Points on a hilly landscape, in no order, each with its height.
A ball rolls from a point to the lowest of its 2 nearest points, and stops where none of them is lower. Distance is the straight distance between rows; heights are no part of it.
diz height 19.5: [  2  -8 -11   0   9 -10   2   5   0  -4  -6 -14  -4  -5   1  -3   2   6
  -1   6  12   7 -12   2  -8  -3   1  -4  -8  -2   2  13  -7 -21  -5  11
  -8   2]
lofab height 60.5: [ 16 -13   6 -25   3   2   1  -3   4   5   1  11  -4   5   1 -21  -8  -1
 -19 -11   4  26   2   1   0  12   5   1   9   4   1   6 -15 -10   1   0
  22   4]
tilo height 73.0: [ -5  -7   6  17 -12  -2 -12  -6 -10   5  -2  -7   1  -6  19  11   1   8
  -1   9  -9   0   9  -3  -1   8  -4   5   2   8  -5  -3  -5  -1   6  -5
  -7   2]
dudi height 82.4: [  5   5 -14 -15  -2  -3  -7   9   1  -7 -10 -11   0  -5   6   4   0 -12
   6 -13  19   6  -9  -4   2   9  13   5   5   6  -4  -1   5   4  -5  -2
   0  -8]
lis height 51.8: [  7  -8  -5  -8   8 -10   8  -4  13  -1  -4   3   3   9  -1  -8   9 -17
 -13 -15  12  10   4  12  -3  -7  13  -2   4  -6   9   8   8 -11  -3  11
  18  -1]
gevi height 65.4: [ 16  -2  13 -11   5   4  -2  -2  11  11  -1  11   7   8 -21 -12   0  -6
 -22   8  -8  18   8  10  10   0 -15  -9   5  -5   8   3  -5  -7  19   8
   0   5]
ton height 41.6: [-10 -10   1  -8   3   4  -2  -4  -3   4   2   5   8   7  11  -3   0  -6
  -3   2  -1  -3   6   0   6  11 -11  -5  -2  10  -8  -3   4 -10  14  12
  13   2]
tib height 65.6: [ -8  -1  11   0   1   5   6 -11   6  17  11  12   1   6   1   8   6 -14
   8   8 -18   1   4  -6   3  -9   1  -2   0   9   8  -5   3  -9 -13   5
   8   8]
nenel height 40.9: [  1   4 -17   4  14 -13   8   5  10   4   3 -13  -7  -4   7   6   8   2
  -8 -14   4   3  -4  -3  -3   9  13  -1   2   6   4  12 -16  -1   0  -9
   8  -5]
Kek height 56.2: [ -8  -5  12  -8  -5   0  -5  -2 -10  -5 -10  -3  14   4   2  -2  -3   8
  12   7   0  11  14   4   1  -6  -7  10 -18  -1  -8 -11   3  17   2   0
   4 -17]
Sab height 70.7: [ -7   6 -11  -8  -8   7   1  -2   6   1  11  -3 -18   7   5  10   8   2
  10  -2  -6 -10 -10   1   0  15   4   0  11  11   3   0  -4   2  13 -18
  -4  11]
gudu height 73.7: [-14   3 -20  -7  -1   9  -1   6  -5   3   4   6 -10   6  -7   6  -5  -8
   9   4  -1  -1   8  18  10   1  -3 -15 -10   1  -9   1   9   4   4   2
  12  11]
kop height 17.2: [  7 -13  12   3   6 -22  -7   0   0  -1  -3  -1  12  -7   9 -10  -1  -3
   3  -7  11   9  10  -5  -2   2  10  17   1  -7  -3   9 -13   8 -13   2
   1 -16]
mavez height 64.5: [-17  13  -2  25  -9  10  -4   0  -7  -8  -2 -21   2 -12  14  18  -6   1
  -8  10  -7 -17   1  -3  -2   1  -5  -6   5  -4  -8  -7  12  12  10  -2
 -11  -3]
Tozi height 57.4: [  2   1 -11   0   6   9   0  11  12   1  11  13  -4   3  -8  -5  14  -7
   0 -13   0  -3   5  12   8   9  12 -11  -2  -3   1   4   4 -19   5  12
   5  13]
sorom height 50.3: [-11  21   8   0  11  10 -13   8  -9   7   3   3   2   5  -8  -3  -1  -8
  19  11   1   5  -4   4   4   2 -12  -7  -5  -2  -5  -7   3   3  21  13
 -12  -4]
dubak height 48.0: [ -5  -3   2  19  -6  -2  -4  -1 -16   0  -8  15  12   2  13   1  -4  -1
 -10   1 -14  11  13   0   5   2 -24  -3   4  -9   4 -10   1   0   9   1
   0  -3]
sapo height 76.2: [ 16 -13  -2  -1  -3 -10   0  -2 -11  -1  -6  11   8   5   3 -13  -5  -6
  -6  -2  -4  23   5   1   1   5  -4  -3   7  12   4   7   7   1  -5   7
   7   3]
Setod height 70.4: [ -8  -7  -8   4  -6  -2  -6  -3   5   7  12  10  -5   3   2   5   6  -7
   8  -6 -15   0   7   1  11   6   5   4  15   5   0   0   3   0   3 -15
   5  11]
Fome height 68.1: [ -3 -15   0 -10   6 -11   2  -1   0 -15   1  -3  -2 -11   7   5   2  -1
   1  -7   4   3   9  13   5   9  24  10   5   0  -4   6  -3   2 -11 -14
   6  -6]
luz height 48.6: [ 10  14 -28  12   4  -2  -2  -8  16  -3  11  -3   2  -3   5  19  12  -4
  14 -19   4 -12  -9   0  -6   5   7   4   5  -7   4   5   4  10  -6 -11
  -7   0]
Ves height 69.6: [ -2   8   5  24 -10  12 -16   5  -1 -13  -2 -12   1  -1  -1   9 -16  19
   2  10  -6 -18 -10   8  -7   1 -16  -5  -6  -5 -11  -8   4  -3  11   0
 -26  -2]
Tig height 61.0: [-10   9   5  18   2  11   1   2  10 -13   4 -24   6  -7  18  13   8  -1
  -2  -5   0 -21 -12  -5  -7   5  13   5   5   0  -6  -5  14   7   6   0
 -14  -8]
kiv height 23.7: [ 22   4  18  -8   9  11   1  -7   9  13  -1   5  -2   2  -6  -6   3  11
   2   9   0   4  -2   8  11 -17  -4   2   1   0  -1 -18  -6  -9 -14   0
   3   4]
Mekab height 44.9: [-12   9  -4  -1  11   4   7   2  14   7  16  12 -16  -4 -15   2   9 -12
  27  -6   2  -5  12   6   0   0   9   0  -6   1   1  -6  -1  -9  -6   3
   4   2]
fekem height 70.3: [ 12  -1  11  -4  -6  -1  -6   3   0   8  -7   4   4  12 -11 -20  -5   4
 -14   1   0   4 -13  -8  -5  -1  -6   8  -1   2  11  12  -3   2   8  10
   3  -3]
tola height 67.0: [ 14   6  22  22  -4 -15  -2  -7  -9   1  -6   9   5   2  -1   1  -9  12
  -5   7  -8   1  11 -13   2 -10  -8  10  -3   2  -7  -4  -9   0 -10  -8
  -9 -13]
mer height 66.5: [ -5  10   5 -12   0  -3  -6   2   3  -7   1  -1 -11   9  -6   0   8  10
  -4  15   1  -3   0   3   3  -1   6   0   4   4  -1   6 -12   0   9   2
  -1   8]
kur height 54.2: [ -9  16 -15  10  -2  -2   4  -5  13 -18   6  -3  -4  -2   6  16  14   4
  13  -5  -9 -21  -8  -2  -3  -5  16  -3   9  -1  -4  -1   6  13  14   3
 -19   9]
tados height 64.8: [ -6  -5 -17   6 -13  -5  -8  -1 -13   0  14   0   0   2   5   4  -3   3
 -19   0  -5 -21  -2   8   2   4 -15  -3   2  -2  -5   7  12  16  11 -16
  -9  13]
mal height 56.9: [  0   6  11  -3  16  16  11   6  13 -15  -5  -2   4 -12  -4  16   5  16
  22  -6  -3 -12  -3 -18 -12 -12  17   2   3 -16   5 -16  -3  -2 -23  14
 -22 -13]
fino height 79.3: [ 13  -5   7  -7  -4  -6  -7  -8 -13   7 -18 -10  12  -8  -5 -14 -10  -8
   4  10  17  25   3   3  -4  -7 -12   4 -12  14  -8  -3   3  -1   0  13
   7 -11]
seg height 25.4: [  9 -21  -2  -1  -5 -11  -1  -8  -2  -1   8 -17   6  -4   8  -3  -8  -6
   3  -1  10   3  -5   0  -6   5   2   9   6  -3   6  12  -6  13 -10 -10
  -1  -3]
fiv height 33.0: [ 19  11  10  -5   5   7   2  -2  11   1   3   1   5   1  -5   2   2   5
  15   1  -1   1 -10  -2  -3 -14   8  14  -5   0  10  -5   0   4 -16  -2
  -9  -1]
Tad height 70.1: [  1   8   9   3  -4   8  -6   4  -2   6   1  15   1  10 -12  -3  -9  -1
   1  15 -15  11  -4   5   4  -7 -11  -5  -1   9   6  -3   9  15  -4  -1
  -2   8]
fumu height 72.1: [ -8  10  -1  -2  -1   7  -5   8  -6   2   2   9  -5  -3   4  -1  -5   0
   5  11 -11   6   3  10   9   0   2  -8 -10   6  -9 -12  14  12  -3   6
  -7  15]
tadi height 42.2: [ -2  -6   7 -23   7   4   4   0  -9  -2 -13   5  11 -12  -4  -2  -3   0
   8   3  12  33  22   8   2 -13   3   4 -14   2  -1 -13  26 -13 -29   9
  12   3]
zevu height 58.0: [ -5 -11   9  18  -7  -1   2  -5   0   0   8  12  -8  10   5  -2  10   6
 -13   0 -19 -21   3 -13  -2   0  -9   2  11  -8   2   0   1  -8  12 -13
  -4   7]
fozo height 38.2: [  3   0  18   8   3  -7   5   7  -1 -11  -1 -13  16  -3   6  -7  -5   0
 -13  -1   6   0   0  -6  -6   4  10   4   3   0  -1  -3   0  24   2   6
  -2 -23]
ver height 67.4: [-10  -3  -9  13 -20   2  -8  -9  -5  -9   3  -1   1   7   6   3 -13   7
   1   6  -1 -18  -8   0  -4  -4 -16  -8   0  -9  -5  -2   5  18  -2 -12
  -7   5]
kir height 47.8: [-10  12 -21  11   1   4  13   9   2  -8  18   6  -8   1   4   1  13  -2
   1 -18   8 -26   0   3   6  15   5  -1   0   7  -4   0   7   1   4 -13
   2   7]
bez height 57.1: [  4  -5  -4  -1   4   1  -1  -3  -6  10  14   9  -1 -11  -7 -12  -6 -11
 -10  -8  16  25   8  11  10  10  -1 -10  -8  12   2   4  -3 -15  -2  -2
  10   4]
faka height 70.2: [  1   7   8  14 -22   5  -5  -7   3 -16   7   1  -1  12   7   8 -11  12
  -2  10 -18 -19  -8 -16 -12  -3 -12  -6  11  -4  -1   1   1  14   2  -8
 -18   0]
teb height 67.1: [ -5  -9 -21   1  -5  -9 -12   0  -6  -1  24  12  -3   3   9   4  -2   0
  -7  -7   9 -11   5  11  16  16 -12  -8   0   3 -10   8   3   5  13   2
  -7  12]
Sesap height 40.3: [  2   8  -3   1  -7  14   2   1  10 -11   2 -15   6   0  -5  16  -5   4
  17   4  -4  -4 -16   0 -15  -7   3  -1  -6  -2  15  -3   1  15 -12  -5
 -13  -5]
Paf height 40.8: [-15   4   3  -2   9   2  -2  21  -4  -6  -7 -17  10 -15  -5   1  -9  14
   9  -2  16 -10  -7 -16 -21  -6   3  -1 -16  -4  -1   4   5   3 -21  15
 -14  -5]
fipug height 70.8: [ -9  15  -9   3   6   6 -10  -4  -3  -9   9   1 -12   0  12   5  15  10
  11   4  -1  -4   5   4  13   6   1  -6   2   1  -4  -9   8  -3  21   7
  -2   7]
sipiv height 61.2: [  7  12  18  10  23  -3  -6  -3   6  -3   0  -2  -3  -4   9  -7  13   6
  -5  -1  -5  -2   6   4  -7  -7  11  10   4 -12   1  -6  -2  -7   6  11
 -16  -8]
lozuf height 44.2: [ -1  -4  -3 -23   2   3   0   6  -5   0 -10   5   6  -7  -7  -1  -8  -7
  20   6  12  13   2   3  -4  -3  -5   1  -5  -2   3 -11  16   2 -29  14
   6   6]
bov height 37.3: [  8   0   5 -22  16   6   4  -2  12   0  -7  -5   4  -9  -2  -5   0  -4
  -2  -5   5  24  13  11  -2  -8  11   8  -5   6  -3 -12  15 -11 -20   9
  11   5]
bif height 72.0: [ -1  -8  -4   0 -12   3  -3  -4  -6   1   9  17   1   8  -4  -1  -8  -2
  -5   1 -15   7   7   1   9   5 -10 -16   2   4  11  -6   7  23   1  -6
  11  15]
dusus height 62.8: [ 15   0  19  -7   1   0  -4  -5   3  13  -3  13  -7   2  -9 -21  -7   2
 -21   4  -4  17   5   1  12   6   9  -4  12  -3   0   1 -14  -7   9  10
   7  -1]
Komal height 47.6: [-18   2 -10 -11   8   0  13   9   8   5   7   2 -15 -13   1   0   7  -9
  17  -1  11  -6  13  12  -2  16   3   1  -8   8 -11  -9  -4  -8  -8   4
  13  11]
luv height 36.2: [  0  -1  12  17  13  -1  10  -6   6   5  -6  13 -18   1   5 -13   8   3
  -6 -15 -15 -19  -1 -15  -2 -14  10   9  15 -18  -6   3 -22 -16  -6  -5
  -1   1]
Kiz height 80.9: [  8   6   2  -6  -5  -3 -11  -1  -1  -3 -15  -6   7  -8  -4  -3  -5  -8
  -2   1  14  13 -12   1   0  -5  -3  10  -4   6   2  -7  -1   6   5   6
  -6 -11]
Latak height 53.5: [  0  -6   5  14  -7   2  -2 -10 -11   4   2  12   0  12   5  -3   7  11
 -24   7 -15  -2   6  -6  -4  -4 -19  -7  11  -9  24  -5   6  -6  17  -3
   4  -5]
zega height 41.4: [ -1  -7  -6   9  17  -7  13  -8   0  -9   9  14 -14   1   9 -11  12  -6
   1 -15 -10 -12   2  -4  -2  -2  14   1  17 -12   4   9  -7 -15  -5  -4
   1  14]
dafil height 65.5: [  0  16  -2   3   3   0   1  -7   7   2   3  15   3   1 -12   4   4 -16
   3  -3   1   2   8  -5  14  -5   4   4 -13   3   4   3  -4 -17 -10  -9
   0  11]
rizi height 53.6: [ -4  -2  -3  -2 -11   0  -1   4 -10 -12 -14 -19  11  -5   3   5 -10   8
   8   3   1   6   4  -3  -6  -4   3  -2  -9  -3 -12   2   7  25  -5  -3
   3 -19]
femi height 77.7: [ 15 -13   6 -10  -9  -5  -2   3 -24  -1 -14   0  16  -8  -7 -15  -5  -4
   5   4   1  37   6   1   6   7  -2   4   2  19  -4   6   3  -1   0   6
  19 -11]
genub height 73.6: [  1  18  15  18 -25   5  -9  -2  -9 -11 -14   4   5   1  -2   9 -17   3
  -1  12 -20 -15  -7 -12 -11  -3 -15  -7   6  -9  -4 -15   9   6  18  -3
 -13  -9]
Romok height 60.6: [  8  -8  -2   7   3   0  -1  -3  -2   5  -1  13   6 -13   4  -8  -7  -8
 -13  -3   8   8   2   8   9  -3  -5   3   0   5  -5  -2  -5 -22  -1  -5
   3  12]
zelut height 66.6: [ -2 -12  -3  -4  -4 -13  -6  -8 -10  -3   9   0   0  -5   3   1   4  -3
 -11  -7   0   8  17  16  13   5  12   0  -2   2  -4   0  -7  -4   9 -16
  18   3]
fumi height 56.4: [  3  -4   0  -6 -15  -2 -11   0  -9   6 -16 -15  10   3   6   2  -5  -4
  -9  11  -4   8   2   3   7   4  -7  -5   0   5 -12   7   1  25  21  -6
   4  -8]
dokun height 47.1: [  0   6  11   9   5  15   5  11   6  -1  -9 -21   5  -1  -1   8  -2  12
  -7   2   7  -9  -9 -10  -7   2  -2   6 -16   1  -7   5 -15  -2  -6 -12
 -13 -17]
Zava height 60.2: [  6 -13  -7   3   7  -1   4  -1   1   0   3  16  -9  -4  -2  -3   6 -16
 -17 -22   1   5   5   4  12  10   4  -2   8   0   1   3   2 -21  -2  -1
   1  16]
buda height 54.3: [-12  -1 -20   7  -8  -5   0  -9  20   6   9   6 -21  -3  -3   8  13  -1
  12 -10  -4 -29   4 -14  -6   1   5   1   9  -2   5  -2 -15  -6  14   4
   0  13]
vipas height 62.4: [  4   2  -1  -2   8  21   1   4  15  -8  -4   6  11 -13  -1  12  11   1
  15 -11   2 -14 -18  -8  -5 -10   9   6  -1 -15   6 -12 -10  -7  -7   8
 -20  -3]
fas height 53.7: [ 10  -2  -8  -4  -6  -2   1   4 -10   3  12  -6  15  17  -2   1  -5  -6
   1   1  -4   3   1   8  -4   3  -8  -3  -3   4   7   9   6  30  -8  -9
   3  -1]
rig height 68.6: [ -9   7  -3  -9  -1   2   8   3  15   0  -4 -17 -14   1  -2   6   6  10
  -7   6  -4 -10  -7  -1   0   7   7   8   0   1   0   4 -10  -5  -2 -14
  -4   8]
Nilo height 61.9: [ -2  -7  -4   9 -15  -8  -2   2   3   0  10   2  -6   4 -10  -1   4  11
 -25  -7  -3 -28   2  -2  -7  -1  -9  -6  12  -4   6   7  10   4  19 -13
 -14   8]
dab height 61.5: [-14  20   6   7   5   7   1  -2  -3   0  -4   5 -13  -6   3   5   7  24
  14  14  -1  -1   2 -13   7  -3  -8  -2 -16   0 -15 -20 -15 -12  -2   3
 -16  -5]
Sigov height 24.9: [  8   3   9  -1  12   0  -4   0  -2   4   1   5  -7  -4   2  -5   8   0
   7  -8   7   7   3  -9  -3   1  11  14   1  -4   2   5 -19  -4   5   0
   4 -20]
lafeg height 41.9: [  2   3  12  13  -1  -3   1   1  -8  -2  -5  -2  12   3   3  -9   0   3
  -4  14  -3  13  -3 -10  -3  -1 -18  -3  -2  -4  11  -4  -1   1  12   7
  -3 -18]
vipel height 57.5: [ 12 -18  -3 -15 -12  -6   9   1   7   4   3   5 -10   6  -5 -15  -6   9
 -24 -13   1   6   4   3  -6   0  -9   0   1   9   9   9 -12  -9 -11 -10
  16   4]
zule height 44.8: [ -5  -5 -22  10   9 -10  20  -1   1  -5  15   6  -6  -1   9  -3  15  -9
   1 -15   6 -11   4   0   5  15  13  -5  18   1   1   9   2  -7   4  -7
   5  15]
fabi height 64.1: [-11   9 -12  -8   4   2  -6  11   8   0   1  -5  -6   2   1  -4   3  10
   9   5  13  -6  -8  13  -1   6   2   3  -8   5   0   4  -5  -1  10  19
  -4  16]
Dip height 48.5: [ 10  -7 -11 -14   2  -7   3  -1  16  -2  -8  -6   7   5   7  -3  -1  -8
 -19  -4   9  -6  -6   3  -2   2   8   0   9   4  -4   8   4   1  11  11
   7  -6]
zadog height 67.9: [ 10  -4  11 -14 -10   3  -9  -8   1  15  -2   7   1   7 -28 -15  -4  -9
  -7  15  -2   7   0   0   6   0  -8  -3   2   4   8  12   5   4  10   8
   7  15]
Fak height 41.0: [  1   2   1   0  10   9   1   6   7   6  16  11  -8   3  -9  -3  -1   2
  19   3   1   0  -4   8  -6   1   4  -9 -16   4   2  -2  -5 -11 -10  -1
  -4  -8]
mezi height 50.6: [ -4 -10  -9   4 -12   0  10   3  -5 -12 -12 -17   9  10   0   9  -9  -5
   3   1   6  -3 -13  -8  -8  -4  -2   1  -5  -5   5  14   8  17  -4  -2
   3 -13]
mipi height 61.1: [-17   5 -15  -7   1   6  -5   3   4  -2  -7 -23   2   5   6   7   0   6
  -2   7   4  -8  -6   7  -4   2  -2 -10 -12  -2 -14   8   5  11   7  10
  -4  -1]
lev height 54.7: [  3   6  -6  -3  16  -7   3   6   9 -11   3   5   1  -3  -3   2  12  -4
  -2 -15   7   1  18  14   4  -8  23 -10  -4  -9   4   4   0 -13   6  21
  11   8]
Gosak height 75.4: [ -4   0  18  10 -24  -4 -13  -5  -7   4  -1   9  -8   6  14   2  -7  11
  -4  12 -19 -10  13  -3   1  -1  -7  -2   8  -9  -8 -10  -7   8  16 -12
 -11  -7]
tal height 53.4: [  6 -20  -2 -12   1   6   5   0  12  17   2  11  -8   9 -10  -9   6   4
 -11 -14  -7   1  -4  -2  -9  -4  -6  -3   8  -4  16  10   0 -20  -3  -3
  13   8]
pokot height 61.3: [  2 -18   2  -3 -17   3  10  -5  -7   9 -17 -17   4   5  -8  -1  -8   1
   5  17  -5   6 -14  -3  -1  -7 -15  -1  -9   0   5   8  -1  13  -3  -1
  10 -14]
Zeda height 74.7: [  1  -4  -5  -1 -11  -2  -2  -5 -24  -5   3   8  17   4  -6  -5  -6  -3
 -10  -7  -4  31   7  -1  18  11  -8  -7  10   8   8   9   8   4   0   0
  19  12]
goto height 58.6: [ -6  -1  -7  -8  -8  -3  -5   9   1   1  -4  -8  -6   5   7  12  -6   2
  -4   7   5  -5 -13   0   3   9  -2  -1   8   6  -8   3   5  21  18  -1
   1  -1]
Fudud height 50.4: [-13  -2   1 -13   1 -10   4  -3  -2   4   0   1  -6  -2  -2  -8  -4  -7
   3  -1  16   6  13   7  -5   1   6   4 -12   7 -10  -1  -4 -12 -18   5
  17   9]
Fodo height 77.2: [  4  -1  18   5 -11  -5  -9 -13   0  -5  -1   7   8   6   7   1  -6  -1
  -6   1 -11  -8   9  -7   3   2  -9  13  13 -10   0 -10  -5  17   9   4
   1 -12]
tikar height 36.0: [  9 -10   0  15   5 -13   1  -3   0   2   6 -10  -8   3  14  -9   6   0
 -17 -15   2   2  -5  -2  -1  -4  15   5  11  -5   2  13 -13   2   9 -10
   3  -4]
zabig height 68.2: [ -5   4  -4   2   8   0  -5   0  10  -6   1   3   3  -7  -1  12   9  -8
  10  -2  -2  -4  -3  -2   8   4   6   8  -5   7  -4  -2   0  -4   1  -5
 -13   5]
Peti height 30.4: [ 13   3  10 -15  27  10  10  -2  15  15  -7   5   3  -7   2  -7   2   3
  -4  -4   4   5   0   6  -3  -8   7   4   2   5   0  -8  -3 -16 -19   5
   5  -4]
Daki height 45.4: [ -5 -14 -14 -15  -2   0   4   3   1  10  -1   0  -3  12   7  -3   9  -7
 -10  -7   7  -4  -2   6   0   6   1 -12   9   3  -2   7   8  -7  20   8
  16   1]
lam height 49.0: [ -7 -14  -5 -11  -3   0   0   2   9  10   7  -1 -17  13 -12  -6   6   2
 -24 -12   2 -12  -8   7  -8  -2   1  -6  17  -6  16   6   9 -13  19   7
  12  10]
bavon height 47.7: [  1   9  13  -9   8   0  11   1   1  -2 -10   1   7  -6  -7   3  -2  10
  -1  14  11   0  -8 -18   5 -18  -5   5 -10  -6   3 -18 -10   2 -15   2
 -12 -20]
vef height 34.5: [  1   3   9   1  16   3   3  -5   4   6   4   9   6   8   8  -5   3   2
 -10   8  -5  10   2  -9  -1   4 -12   2  -2   0  -1  -1  -4 -14  13   7
  -5  -7]
gopu height 52.2: [ -8   2  10 -13   8   7   4  -5   2  -1  -6   7   0  -9   2   3   1  10
  20   3   8 -11   4 -16  -8  -7   8   8  -4  -9  -3 -14   0   3 -19   4
 -13 -17]
todit height 70.5: [ -7  11   4  13  -2   9  -8  16  -8  -5  -9  -5  -2  -4  11   2 -10   6
  -4  10  -8  -4 -13   4  -7   0  -7 -13  -5   8  -3 -17   2  -3  11   9
 -15  -6]
rezap height 32.0: [ -8   0  -6  -3   3   1   6  13  -5   7 -13  -5  -8   2 -10   0  -2   4
  19   7   5  -6 -14   0  -6   0  -2  -6 -10   7   1   8  -8 -24 -17   0
  -2  10]
genu height 55.6: [-10  19  11   8   6   9   7   0   1   4  -6  -7   2  -7   7   6   1  17
 -10   9   4 -10   4 -12   2  -5 -18  10 -16  -8 -16 -11 -13 -12   2  -8
 -17 -13]
dez height 30.7: [  8  -4  19   9  12 -12   2  -6  -2   5  -4   9 -13  -9   2 -16   3   0
 -11 -15   1   4   4  -4   2  -8  13  10  12 -14  -3   6 -21 -14   3  -5
   2  -4]
Gaf height 51.9: [ -6   1 -14  -1  -6  -3   4   0   8   1   8   8 -22   7 -13   0  14   0
  -4 -18  -1 -22  -2  -4   1   0  13  -4  17  -7  10   8   3 -12  16   2
  10  15]
zuka height 51.0: [-10   8 -26   6  -5   4   3   8   5 -12  19   3  -3  -4   3   5   4   0
   4   0  -3 -31  -6   1  -2   2  -3 -10   0   0  -6   5  11  11  12   4
 -11  16]
sado height 50.5: [ 12  -1 -16  -2  -2  -8   7   8   6   0  11  -8   3   9   0  12  -1  -6
   0 -12   2  -1 -11  11  -8   9   2  -5   4   0   6  15   9  12 -17 -14
  13   0]
Dito height 45.7: [ -5   2   0  -7  12   6  -2  11   1  11  -1   4  -2   5  -9  -4  -8 -10
  17   7   2  10  -5  -2   3   6  -5 -14 -15   6  -2  -3  -6   1   7   3
   1 -12]
veded height 65.0: [  4 -21   1  -9  -7 -17  -2 -11 -13  -4  -6  -2  11  -7  -9  -5  -7  -8
 -12   7   3  16   7  16  10  -4  -4  -4  -2   7   2   6  -9   4  14 -19
  16   0]
Mamev height 65.8: [ -4  11   8   8   2  21   2  -1  -7  -1 -14   6  -2  -4   4   1   1  10
  11  19  -1   0  -7  -1   6  -2  -7   0 -11   3  -3 -22   4 -13   9   4
  -9  -4]
nuka height 39.7: [  1  -7  -5  -8  -6   3   8  15 -10   8 -14  -4  -6   1  -4  -1 -17 -11
  20   9   7   7  -2   6  -9  -1  -8  -4  -9   7  -3   8  11  -4 -23   8
   6   8]
Tulod height 68.9: [  2  -3 -19   2   1   5  -7  -6   0   3  20   6  -4   7  13  -3  13   9
  -3  -1  -1  -2   3  21  12  19  -1 -10  12   1   0   1  11   3  21   6
  -2  17]
mota height 46.2: [  1   4  -5   5  -7  13   6   2  -6  -5 -11 -26   9   5   3  10 -10  -1
  14   2   7 -11 -22  -1 -13 -15   5  -4 -12   2  10  -3  21   9 -12   0
  -1  -7]
pigos height 68.0: [  0   6   4 -11   3   8   5  -8   1  13   6   7   3   7 -14   3   0 -12
  13  14 -14  10  -2   0   1 -10 -10  -1  -7  11   3 -13   6  10 -21   2
   5  -1]
Vod height 47.4: [  1  -8 -24  -2 -10 -10  11  -3   4   6  12  -7 -10   5  -2  13   0 -11
   9 -14  -5  -9   7  11  -8  19 -10   7  13  -7   4   9  -5   2 -17 -20
  16   5]
goli height 58.9: [ -7 -10  -2  -9  -8   1   4 -11  -8   1 -19  -2   1   4   1   6   1  10
   8  18  -3  12   2  -8   8  -2  -9  -2 -11  -5  -5  -3  -5   2   3   5
  11 -10]
kif height 32.2: [  4  -9   5   7   0  -3   1  -2   4 -12   6 -17  10  -8  16   7  -2  -2
  -5  -7   8  -4  -3 -10 -14   8   5   8   6 -10   0   7   0  22 -11   3
 -15  -3]
foze height 73.4: [ -1  -9 -11  -5 -14 -10  -2  -7 -23  -8   6   5  10   2  -6   7  -6  -3
  -3  -6  -8  13   8  -2   7   5  -5  -4   7   6  11   2   2  22 -12  -7
  30  14]
Rus height 45.0: [ -5  14 -22  -3   1   0   5  -1   7  -5   5 -12  -4 -10  -2  22  -3 -10
  23  -4   6  -3 -10  -3  -6  -3  -1   5   2  -2   6  -4   5  16 -14 -11
  -4   4]
Zunar height 63.4: [  0 -23  -4  -6 -19  -8  10 -15 -17   7 -12 -12  10  -1  -7  -9  -3 -11
   0  12  -6  20   3   0  12  -7  -7   3  -5   8   2   2  -4  11   5 -11
  21  -7]
sagu height 63.0: [  1   6   6   6   7   0   5  -6   7  16   1  19 -12   0  -9  -5   6  -5
  -3  -4 -13   1   6  -6   7  -1   5   3   6   2   6   5 -10 -17 -10  -2
   8   6]
piref height 30.5: [-12  -2  -4  -5   7  -5   9  11  -9 -10  -6 -14   0 -16   3  -2  -5   6
   7  -1  19  10  -4  -2  -7  -6   3   0 -11   4   3   1   2  -8 -20   5
  -6  -3]
Rovif height 70.0: [  5  -1  14  12  -8   0 -10  -1   5   0   0  10  -1  -5  14   7   5  13
  -3  -3  -6  -2   7 -13  -3  -8   3  13  -1  -1  -4  -9 -10  -6  -8 -10
  -6  -8]
pak height 57.3: [ -1  23  12  13  13  -2 -21  16 -10   7  -5   0  10  -6  -2  -1  -6   4
  11  12   4   1  -1  -2   0  -4 -15  -1 -15  -1  -1  -6   1 -14  12  19
 -23  -9]
gar height 54.0: [  6  -6   3 -15   7  -3   7   3  -5  12   5  -1   0 -14 -13  -8 -10 -10
   0   0  10  34  16   9   8   3   4 -15 -13  19  -9  -4  -2 -19 -22  -1
  16   9]
deto height 57.7: [  6  13   8   4  28  -1  -7  -1  11 -14   0  13  -5   2  -4 -12  11  -1
  -8  -9   0  -2   0  11   5  -8  12  -1   1 -21   1   1  -6 -12  11  20
  -2   3]
nog height 31.5: [  9  -6  22   4   2   0  -2   0  -3   6   8  -6  -7   2  -3  -8  -2  -4
   6   3   1  -1  -6  -1 -10   3   6   8  -1   0  -5   4  -8  -2   2 -11
 -10 -14]
Dogol height 74.5: [ -7   3 -12  -7 -17  -1   5  -1 -22  -5  -3  -2   4  10 -19   6 -14 -14
   2  -2   2  15  -1   2  14  -5  -4 -12   4   1   1  10  18  24  -1  -7
  27  14]
mome height 39.1: [ -9  -1  12   7  -7   7   1   1 -10   0   2 -23  -3  -1   1  -3  -7   1
  -2  14   2 -10  -5 -10  -2   0  -9   0  -5   6  -3   8  -8   5  -3 -10
 -19  -8]
nef height 44.6: [  2  -1 -23  -1   5 -14  10   0  13   6   6   4 -14  -5   3   8   3  -4
   8 -21   3   0   3   1  -5  12  11  11   7  -6   6   4  -9  -4 -17 -12
  13   8]
mavut height 63.7: [ 12  14  22   8   4  -6 -13   6 -10  -1  -8   7  13   0  -7  -6  -3   9
   6  10   2  -1   2  -5   6  -8  -5  11  -5  -2  -6  -2   1  -8  -6   5
 -18  -9]
ditil height 60.8: [ 14   6  12  10   9  -5  -9   5   6  -6  -1  -2  10   7   4   2   7  -3
  -2  -5  -9 -14  -7  -3  -8  -4  15   7  11  -3  -1   9  12   3  11  14
 -17  -2]
Mog height 42.6: [  2   7  26  -6   6   0   8  -2   0  -6 -12  -4  15  -9   2  -6  -3  -3
 -16   7   7   7   4 -14  -8 -14   2  11  -3  -3   4 -11   2  16  -7   4
  -2 -15]
zorof height 57.2: [  4   5  -2   7  -6   0  -2   2  17  -3   0 -11   1   2   8  16   2   3
  -4  -4 -11 -25 -10   0   1   0  18   3  15  -4  -7  10   5   2  13  -6
 -14   1]

Where does a ball stop that starts at each point below?
Gosak -> Fak
Tulod -> vef
faka -> vef

Call two points neighbours if one is among the 2 nearest of the other. Go from one point of each pair to the other, from neighbour to neighbour, staying as low as possible. Name the highest point that can't be avoided.
lev / Fak -> Romok
kiv / kop -> gopu
Sesap / diz -> lozuf
